Each row is a point on a tangle of strands that fork and nearly touch. The rows are in no order.
In the rows, 128 means zero.
Points whose rows are less than 124 apart are linked; no others are. Some points are linked to none.
zurat: [153 117  97 142 117 144 106  81  70  88 148 111  77  83  77 167  76 171
 151 131 197 139 143]
param: [135 125 135 145 134 131 135 152 130 123 124 114  90  94 112 152 159 120
 121 102  87  69 157]
Ter: [120 101  98 151 109 106 130 171 177 213 125 138 138  88  74 151  82 129
 144 190 121  84 120]
zit: [137 106 132 166 158  88 118 128 177 186 110 129 168 124 117 113  97  84
  66 104 122 137 102]
vidu: [182 142  87 131 128 110 105 174  85 157 176 107 125 161 139 132 140 137
 145 118 191 112 136]
renob: [ 84 127 126  64  66 126 114 153 192 165 125 183 169 122 111 119 131 101
 136 155  96 138 108]
zemi: [147 128 119 166 101 170 109  75 117  44 152 174 120 206 143 134  94 135
 109 168 148 145 127]
likez: [ 76 175 122 132 165 110 148 123 149 122 121 105 103  95 148 110 159 123
 161 156  76 111 109]
Mab: [113 154 136 126 167 157 110 129  73  95 140 123 138 133 155  92 164 145
 140 169 118 157 135]
Ledom: [175  70  88 148 106 135  99  52  97  62 164  86 107 158 101 112 112 107
  97 158 134 153 124]
Vuf: [117 120  91  51 157 137 118 102  75 114 161  59  90 153 158  75 121 148
 183 159 127 141 138]
pudis: [ 77  95 122 115 130 117 193  93 140 178 131 133 105 131  99 160 154 105
 137  87 132 127 125]
Sir: [154  61 108 116 144 135 141 116  89 137 171  99 130 133 102  89 161 172
 152  95 183 166 141]
fenif: [131 126 127  71 203 131 207 118 166 132 166 107  97  84 110 138 149 165
 159  87 101  90 129]
lapid: [109 123 103 144 150 121 139 158 160 163 112 122 111  88  89 135  72 161
 165 162 132  41 136]
Peb: [120  79 119 140  73 113 146 159 130 138 144 103 149 121 158  68 129 158
  93 126 131 147 140]
Ziku: [127 104 139 129 181  85 155 128 178 198 121 130 139 111 102 121 108  55
 114 111  83 173 127]
Vifi: [126 130 134 115 142 109 159 134 129 128 117 105 141  75 120 110 184 126
 139  99 163 161 107]
Rere: [151 140 143  89  59 151  93 164 134  90 135 193 173 140 165 127 110 144
 116 103 134 159 130]
lumus: [ 74 100 136  86 159 118 148 128 182 169 110 147 115 136  93 144 144  65
 121 118 138  98 146]
dom: [128 139 154 126 133 108 143 142 150 159  94 123 129  74 102 135 117  71
 140 164  45 115 119]
Levu: [139 122 120 155  96 133 137 113 121  96  90 109 131  81  85  96  76 144
 167  90 133 140 146]
Pav: [174  96 132 106  55 156  65 129 148  58 150 179 144 173 162  97 121 177
 124 113 129 177 129]
ves: [139  92 119 112  95 107 187 137 102 182 140 110 112  87 111 159 119 160
 143 116 184  93 108]
kod: [157 165 158  87  86 131 105 146 164 126 104 207 153 137 139 196  87  76
 104 115 110 126 107]
vako: [132 129 137 123 192  79 154 179 158 165 153  93 111  79 156 128 186 152
 153 120  80 141 134]
vipu: [129  96 142 140 145 128 168 127 142 176 118 137 181 123  97 118 119 100
 147  96  74 180 136]
sev: [110 172 129 155 161  89 118 129 107 166 106 113 111  81 131 122 151 132
 168 154 119 115  78]
Timim: [133 113 151 174  68 119 114 148 143 138 105 172 157 148 127 153 101 127
 117 148 117 122 124]
zabez: [169 120 136 118 101 148  78 143  86 122 122 144 178 169 148 107 139 121
  81 144 182 136 105]
deri: [111  85 134 156 165 142 137 108 114 122  96 112 109 153 112 112  73 117
 105 109 187 100 170]
bogep: [131 107 152 171 161 121 148 148 135 142 147 112 122 113 134 142 206 135
 106 109  72 136 145]
par: [ 52 148  98 109 139 148 153 102 166 120 148 130 110 103 128 115 172 126
  94 149  91  87 111]
mogoz: [153 178 146 136 132 108 144 152 163 129  93 138 126  83 114 191 101  52
 109 168  89 102 124]
kif: [127 109 121 168 120  88 110 182 145 190 120 155 140  40  90 157  81 144
 134 141 132 130 128]
zos: [154 153 139 165 140 108 101 137 160 181  84 124 146 124  95 201  91  73
 118 153 132 110 108]
Fizu: [116 114 169 118 118 132 122 134 130 146 108 124 169 140 135 113 150 130
 148  72  65 196 154]
gan: [162 101 148  98 142 118 146 108  88  97 132  68  84 102 123 110 146 169
 206  83 120 178 165]
ziz: [118 143 124 141  91 107 138  92 175 117 125 132 162 160 149 103 169 111
  87 115 151 166  73]
Bipo: [ 76 152 114  93 130 160  95 128 153  88 147 119  98 152 152  99 182 144
 106 133  97  88 153]
Fimul: [131 118 124 161 160 100 111  94  84 154 128  99  69  88 114 127 102 168
 142 108 160 106 112]
Zozor: [107 137  95 149  80 105 170 127 117 159 145 127 113 103 133 160 108 133
 104 132 154 114 111]
Vini: [110 127 125 124 116 181 143  85 143  84 144 188 152 144 129 133 115 129
  57 101 139 145 123]
kez: [170 137 134 139  95 126  96  98 150 141 111 170 155 166 183 135  89 123
  61 111 138 130  45]
zil: [152 161 140 130 126 178 107 104 133  82 136 131 150 193 139 128 205 133
 118 134  84 125 109]
Kezo: [145 143 114 123 157 108 142 177 135 160 133 149 139 104 102 165 115 121
 163 107 173 117 148]
kosu: [185 123 102 125  77 146  92  74  83  63 163 103 104 165 151 119  68 115
  98 137  87 147 126]
poguz: [172 137  91 185 150 126 125  97  64 100 164  96  73  95 118 132  87 168
 142 159 142 124 123]
Mam: [140 148 137 101 102 115 106 151  56 121 134 115  80 123 137 152 149 131
 192 115 156 124 156]
gusi: [134 137 130 146 107 173 120  97  82  78 176 160 121 205 162 142 122 148
 132 149  81 161 149]
Tuza: [122 161 134 117 116 139  73 143 140 185 109 190 159 137  99 199  79  86
 118 155 120 108 117]
Puzi: [120 106 144  54 134 118 152 167 181 181 136 143 136 114  94 160 183  62
 140 118 113 150 154]
sek: [108 121 137 176 144  95 116 120  58 154 127 101  83 106 157 104 138 153
 136 165 147 125 101]
pobo: [143 159 127 109  83 116  88 174  99 101 141 136 130 132 156 118 123 133
 148 106 139 159 161]
fotu: [ 65 126 135 137 179 122 146 113 147 151  93 126  99 154 124 129 124  84
 114 145 131  65 133]
Nup: [ 89 127 132 149 182 152 146 113 153 115 122 132 144 176 112 112 209 120
 155 143 128 128 132]
negi: [192 106 126  97  79 144  73 139  78  75 123 111 151 117 127  88 118 117
  96 142 176 150 132]
lutu: [125 111 145 106  96 151  97 129 153  60 124 105 133 196 153  94 145 161
 159 119  94 177 195]
gavu: [130 124 157  85 105 123 119 196 160 149 145 158 161 137 135 174 188 107
 129  97  94 162 175]
luf: [164 119 131 146  79 122 148 105  83 102 123  91 125 121 115 112 123 136
 183  98 118 195 144]
Rer: [124 108 130  91 190 108 157 116 118 193 103  89 100 120 124 127  75 116
 127  90 164  61 119]
Razag: [138 151 142 162 167 159 135 114 139 114 136 157 156 184 118 152 166 109
 132 111  71 133 135]
ven: [191 145 146 159 110 128 113 162  71 158 105 121 174 143 132 163 121 101
 104 142 163 123 115]
namam: [121 141 118  88  74 137 145 101 201 139 126 159 192 140 119 116 151 103
 111 111 103 163  72]
Bori: [140 111 132  98 178 114 198 109 151 142 128 117 128  76  82 129 158 156
 166  91 170 125  97]
negek: [132 153 158 132 108 123 124 142 176 124 105 190 191 174 169 118 117 119
 158 166  78 168  82]
gilov: [129  80 139 150 202  89 146 127 164 194 115 111  90 127  90 153 116 147
 142  97 180  59 125]
filug: [119  94 117 155 159  96 140 132 152 171 130 111 153 159 135  93 137 106
  74 101 180 134 115]
bepib: [ 98 106 136 116 171 108 147 186 165 170 161 146 134  56 123 127 188 134
 127 179  85 149 135]
Fev: [127 124  81 156 121 120  88  56 124  59 136 100  83 145 110 103  75 121
 116 150 176 144 128]
bogab: [121 129 126 108 114 156  99 114  63 142 127 110 122 180 142 109 107 111
 134 125 118 112 141]
nas: [185 122  93 194  82 100  95 144  94 129 169  96 103 138 122 147 135 156
 125 129 175 123 128]
kuv: [141  72 145 169  94 145 105 134 101  95 141 142 140 141 159  78 113 157
  61 150 122 146 140]
Kes: [152 156 153 144  93 101 116 108 168 114  89 163 178 141 176 106 101 116
 106 119 122 182  55]
veba: [134 154 158  75 119 163 109 149 135 128 126 182 155 141 151 165 147  84
  84 123  87 110 119]
pez: [106 111 124 117 195 114 160 135 135 147 121  83  88 112 153  91 129 122
 109 119 135  67 132]
bef: [132 135 113  79 178 136 150  85  86 118 147  84  66 130 132  96  92 159
 191 113 133  97 126]
ripip: [132 138 170 125 141 107 141 167 119 130 117 124 136  74 151 145 136 108
 128  75  75 189 167]
nabe: [121 152 134 165 142 155  69 150  92 138  96 163 175 116  89 157  99 146
 139 159 194 133 129]
Feva: [148 145 111 170 173 119 126 128 106  96 156 112  99 142 155 125 139 115
  78 125 170 126 141]
Gepa: [112 137 107 149  84 139 144  98 115 136 168 155 130 162 155 147 110 129
  68 120 119 129 108]
Silil: [107 153 101  96 168 153 187  97 144  92 136  99  89  97 108 106 117 155
 173 108 114  86 137]
lum: [128 162 122 134 146 139 133 145 110 169 116 145 171 168 100 148 159 103
 193 170 117 104 107]
Fati: [175 139 116 116 120 122  96 147  67 135 118  94 104 154 119 148 108 124
 177 138 203  92 143]
ded: [ 85 141 115 129 166 154 130 125 155 143  82 136 131 142  89 140  73 110
 154 159 131  48 144]
Giluf: [168 120 129  94  94 167 111  74  89  68 163 118 125 206 184 126 121 124
  96 145  82 180 122]
mek: [141 130 168 108 205 119 152 147  93 111 132 138  88  87 122 127 130 191
 185 155 167  74 126]
zome: [123 118 157  94 222 103 180 169 121 151 144 124 101  82 155 123 143 153
 134 158 153  69 114]
mugo: [105 107 121 116  91 145 126  86 143  93 149  82 108 190 154  95 165 157
 120 122  87 167 151]
fovit: [130 136 124 146 159 121 124 131 143 108 106 130 134 108  88 131 193 125
 138 118 214 116 114]
Vik: [119 133 182  90 109 135 104 161 177 137 121 206 180 150 158 153 162 125
 146 154  49 187 118]
zabo: [169  73 129 111 154 131 112 101  79  88 149  69  84 116 106  94 172 150
 170 128 149 149 143]
lugin: [122 157 137 145 112 108 127 113 135 155  90 108 122 138 120 135  91  90
 151 105  61 102 116]
dabu: [ 74 145 102 118 117 112  99 144 157 176 139 160 162 129 116  99 128 131
 156 127 105 136 111]
rimut: [146 154 128 147  92 178 108  85 153  55 119 187 134 168 116 157  99 137
  97 115 151 121 113]
Mir: [119 166  77 187 146  99 137 105 174 113 130 117 119  73 102 128 108 151
 109 124 174 119  97]
vov: [167 145 140 113 137 149 131 161 119 128 115 152 176 119 133 160 118  77
  56 128 140 109 128]
reda: [115 134 181 108  80 122 111 170 132 133 115 142 152 156 175 152 185 137
 151 119  69 180 155]
dedu: [144 175 104 145 129 116 117 110 115 133  92  89 123 102 124 157  21 122
 121 106 181 130 128]
Tivor: [ 85 104 170 121 137 116 148 158 177 136 127 161 139  94 139 134 190  98
  86 168  72 169 139]
lamur: [ 99 105 148 102 101 151 155 115 114 133  83 119 148 169 120 107 112 104
 156 109 128 130 150]
Vubu: [120 169 119 135 107 128 118  98 119 113  94 109 103 118 140 134  41 106
  96 101 111  97 133]
bolez: [107 145 124 150  98 106 111 142 148 146 155 172 124 146 183 151 151 114
  54 161 109 104  84]
kop: [124 139 110 139 195 156 156  99 120 112 142 128 112 141  92 138 184 142
 148 138 181  89 112]
vum: [134 149 112  55 159 141 127 137  91 128 137  66 120 167 173  89 130 112
 144 114 133 132 153]
pugis: [ 75 140 133 123  85 123  90  93 128 117 137 118  86 163 169  99 167 134
 112 117  90 131 117]
Miden: [129 102 140 144 138 161 130 135  74 130  89 132 149  96  87 116 104 156
 158 162 172 109 139]
valap: [106 138 139 106 102 135 131 155 142  80 118  98 131 127 166 104 120 181
 156 115  67 189 205]
zug: [ 94 119 104 130  85 121 147 172 166 108 164 117 131 111 156 101 147 186
 131 116  91 158 175]
Vidab: [139 116 129 125 112 139 148 123 118 124  56  93 138  72  74 116  64 156
 189 139 181  97 129]
Matem: [113 146  82 190 107 122 111  77 149  93 146 132  97 133  99 137 110 151
 106 114 188 131 122]
nek: [100 140 168 123 110 128 155 154 124 100 110 138 132  72 165 139 157 115
  92 147  73 148 145]
lazum: [102  85 105 127 143 121 154 123 122 158 157 114 147 174 136  86 162 139
 130 110 188 163 132]
Ral: [123 125 138 161 109 133  80 146 107 102 143 149 112 145 185 103 139 143
  53 172 116 103 115]
Lar: [142 107 138 120 112 117 176 150  99 128 136  98  85  96 132 139 151 159
 166 118 134  94 147]
Bifiz: [117 134 123 131 140 168 144 127 144 103 120 175 166 100 102 154 125 112
  43 135 174 116 128]
mef: [108 172  83 157 107 151  98 115 153 104 137 146 121 132  98 119  97 154
 153 134 100  74 130]

A fork is a point with three links, a tip a point with one. Leave the first point through the second and follow the links. Name the first fork or tip that comes.
Vidab, Levu => Fizu
zil, Razag => lamur
bolez, Ral => zurat
bogab, vum => zil
zurat, poguz => Gepa
Ziku, zit => nabe
Mir, Matem => Vini

A fork is a point with three links. Follow the links from the first point to the second and name the forks in between, in order.
Matem, Rer => Vini > Gepa > Lar > Fizu > reda > lumus > fotu > pez
kod, bogep => vov > Vini > Gepa > Lar
kif, negek => fotu > lumus > reda
ziz, Levu => Kes > reda > Fizu
kez, gusi => Kes > reda > Fizu > Lar > Gepa > Vini
Ral, Vik => Gepa > Lar > Fizu > reda
zit, mek => Fizu > reda > lumus > fotu > pez

Follow the links from the first point to the second, and from the first to the third. Name the last point that the two ways share.
nabe, Bifiz, fotu => Fizu
zurat, vov, gusi => Vini
lapid, Mam, Miden => Fizu
Gepa, renob, pez => reda
kosu, par, Sir => Gepa
